Points on a hilly landscape, in no order, each with its height.
From any point a ball takes the steepest step (drop divided by distance) to one of its 6 nearest points. It stops when none of these is lower. Distance is the straight distance between rows; heights are no part of it.
<268> (h 381): [ 43 -23  52 -23  21  54 -23   5 -18  68 -56 -10  19]
<62> (h 414): [-32  10 -20   8  -3   3   7 -19  21 -32  47  -4 -28]
<251> (h 412): [ -6 -13  55 -33  17  28 -10 -43   4  19  -5   5 -18]
<282> (h 464): [-38  -1  36 -41  18  26 -12 -25  -2  -6  34 -10 -63]
<461> (h 569): [  5 -27  72 -38  44  54 -21 -43  -2  28   0   0 -39]
<590> (h 459): [  5  20 -54  37 -46 -54  17  13 -17 -43  13   5   7]
<545> (h 163): [-20  17 -35   0  -1  -2  -3  -4  18 -22  37  -1  -4]
<201> (h 447): [ 16  16 -43  17 -10 -22  12  19  -5 -27  -6   3  12]
<31> (h 498): [-29  -2  55 -55  29  29 -11 -34   1   1  26  -7 -74]
<475> (h 330): [ 49 -27  40  -8  20  34 -21  12 -16  65 -46 -12  20]
<274> (h 370): [  1  19 -54  21 -36 -57  16   2  15 -38  40  10  -2]
<168> (h 486): [ -7  18 -20  -8 -12  -4  -3   6  17 -16  26   4   5]
<363> (h 499): [ 14 -15  63 -26  17  44 -11 -16   2  22 -35   3  -3]
<272> (h 500): [-16 -13  75 -56  45  50 -15 -40  13   8  27 -17 -73]
<121> (h 291): [ 12  -7 -49  32  -2 -21  13  26 -14 -13 -30   2  27]
<466> (h 408): [  3  -5  56 -27   1  26  -7 -14  -3  26 -24  -2  -2]
<556> (h 329): [ 31 -11 -47  37 -18 -26  15  31  -3  18 -49  18  80]
<295> (h 351): [ 45  -3 -31  33  -9 -19  18  42  -7  20 -72  16  87]
<98> (h 298): [ 16 -14 -53  38  -2 -17   8  28 -14  -2 -41   4  50]
<618> (h 547): [-51  22   5  -7  11  11 -11 -21   9 -37  56  -1 -56]
<4> (h 350): [ 46   1 -67  33 -38 -41  13  60 -15  15 -50   9  82]
<80> (h 187): [ 14   2 -32  15   0 -18   5  29 -12  -5 -19   6  19]
<550> (h 312): [ 51 -23  38  13  11  15 -18  15 -35  60 -75  13  51]
<7> (h 439): [ 44 -18  11  30  20  -3  -2  30 -25  44 -50  13  63]
<479> (h 610): [-44  19  52 -65  12  35 -10 -39  21 -11  46 -11 -80]
<169> (h 382): [-3  7 16 -6  0 -4  0 20  7  7 -4  8 11]
<346> (h 443): [ -9 -19  56 -37  28  37 -14 -45  -1  24   8  -4 -44]
<218> (h 482): [-47  26  -7   7  -2  -4   5 -26  19 -56  68  -8 -60]
<281> (h 401): [ -2  14 -50  13 -20 -25   0 -15  23 -36  38  -7 -10]
<22> (h 214): [ 42 -37  28  12  17   0  -8  22 -25  50 -43   2  24]
<9> (h 107): [ -8  18 -64  39 -41 -74  25  23   4 -55  27  19  13]
<561> (h 371): [  1  11  28 -20   7   3  -4  12  -1  17 -11  -5   4]
<583> (h 455): [ 28 -11  59 -23   8  45 -11  -8  -7  45 -45 -10   8]
<38> (h 429): [ 16  -2 -70  47 -34 -41  20  23 -21  -9 -24  -2  40]
<244> (h 581): [  1  16 -40   1 -12 -10   4  14   6 -30  12   3   4]
<592> (h 442): [ 20   9 -79  64 -42 -62   7  48  -8  -6 -19   3  77]
<339> (h 494): [-31  14  -5 -11   7   9  -7  -2  16 -10  33  -7 -10]
<114> (h 548): [-38   9 -11   2   8  12  -8 -15  10 -17  46  -7 -31]
<598> (h 311): [ 24 -12   1  16  20  -5   4  29 -13  21 -22   1  27]
<309> (h 726): [ 11 -21  70 -29  31  58 -23 -37  -4  36 -28   5 -14]
<485> (h 454): [-56  20 -43  19 -29 -45  30 -26  30 -70  64  -9 -48]
<501> (h 497): [ 34 -14  60 -28  24  65 -16 -11 -11  55 -51 -19   4]
<95> (h 552): [-29   0  85 -66  33  56  -9 -41  28   6  37 -17 -77]
<187> (h 402): [-21   3  25 -10   8   4  -2  -6   6   2  18   9  -2]
<566> (h 183): [  9   4 -67  43 -36 -39  13  22 -10 -26 -13  -1  28]
<443> (h 319): [ 18 -21 -20  30  13  -6   4  28 -15  16 -43   8  47]
<88> (h 593): [-51  20  39 -68   8  20 -19 -35  15 -20  57 -11 -83]
<620> (h 389): [-14  -6  43 -22   2  21 -10 -15   3  14   0   8  -2]
<181> (h 563): [  1  17 -77  61 -49 -58  30  26 -12 -38  15   2  26]
<40> (h 396): [-21   9 -72  20 -44 -70  20   7  22 -51  59   2 -17]
<123> (h 492): [ 49 -14  -4  35  12 -12   7  37 -13  34 -59  13  81]
<207> (h 458): [-39  22 -36  13 -16 -11  21 -28  25 -50  60 -10 -42]
<241> (h 422): [-36  -6  29 -29  10  11  -9 -23  -4   1  23   1 -36]

Call two points neighbours if one is among the 6 nearest of the other. Go from one point of each pair to the other, from neighbour to neighbour, staying as low as possible. Name the highest point that can't be avoided.
<80> and <545>: <281>
<22> and <80>: <598>
<566> and <80>: <121>

For each start below, name every point that the ball comes to, in order.
<485>: <274> > <9>
<501>: <268> > <22>
<618>: <62> > <545>

For each start below, name the point where the ball stops.
<556>: <80>
<295>: <80>
<583>: <22>
<561>: <80>
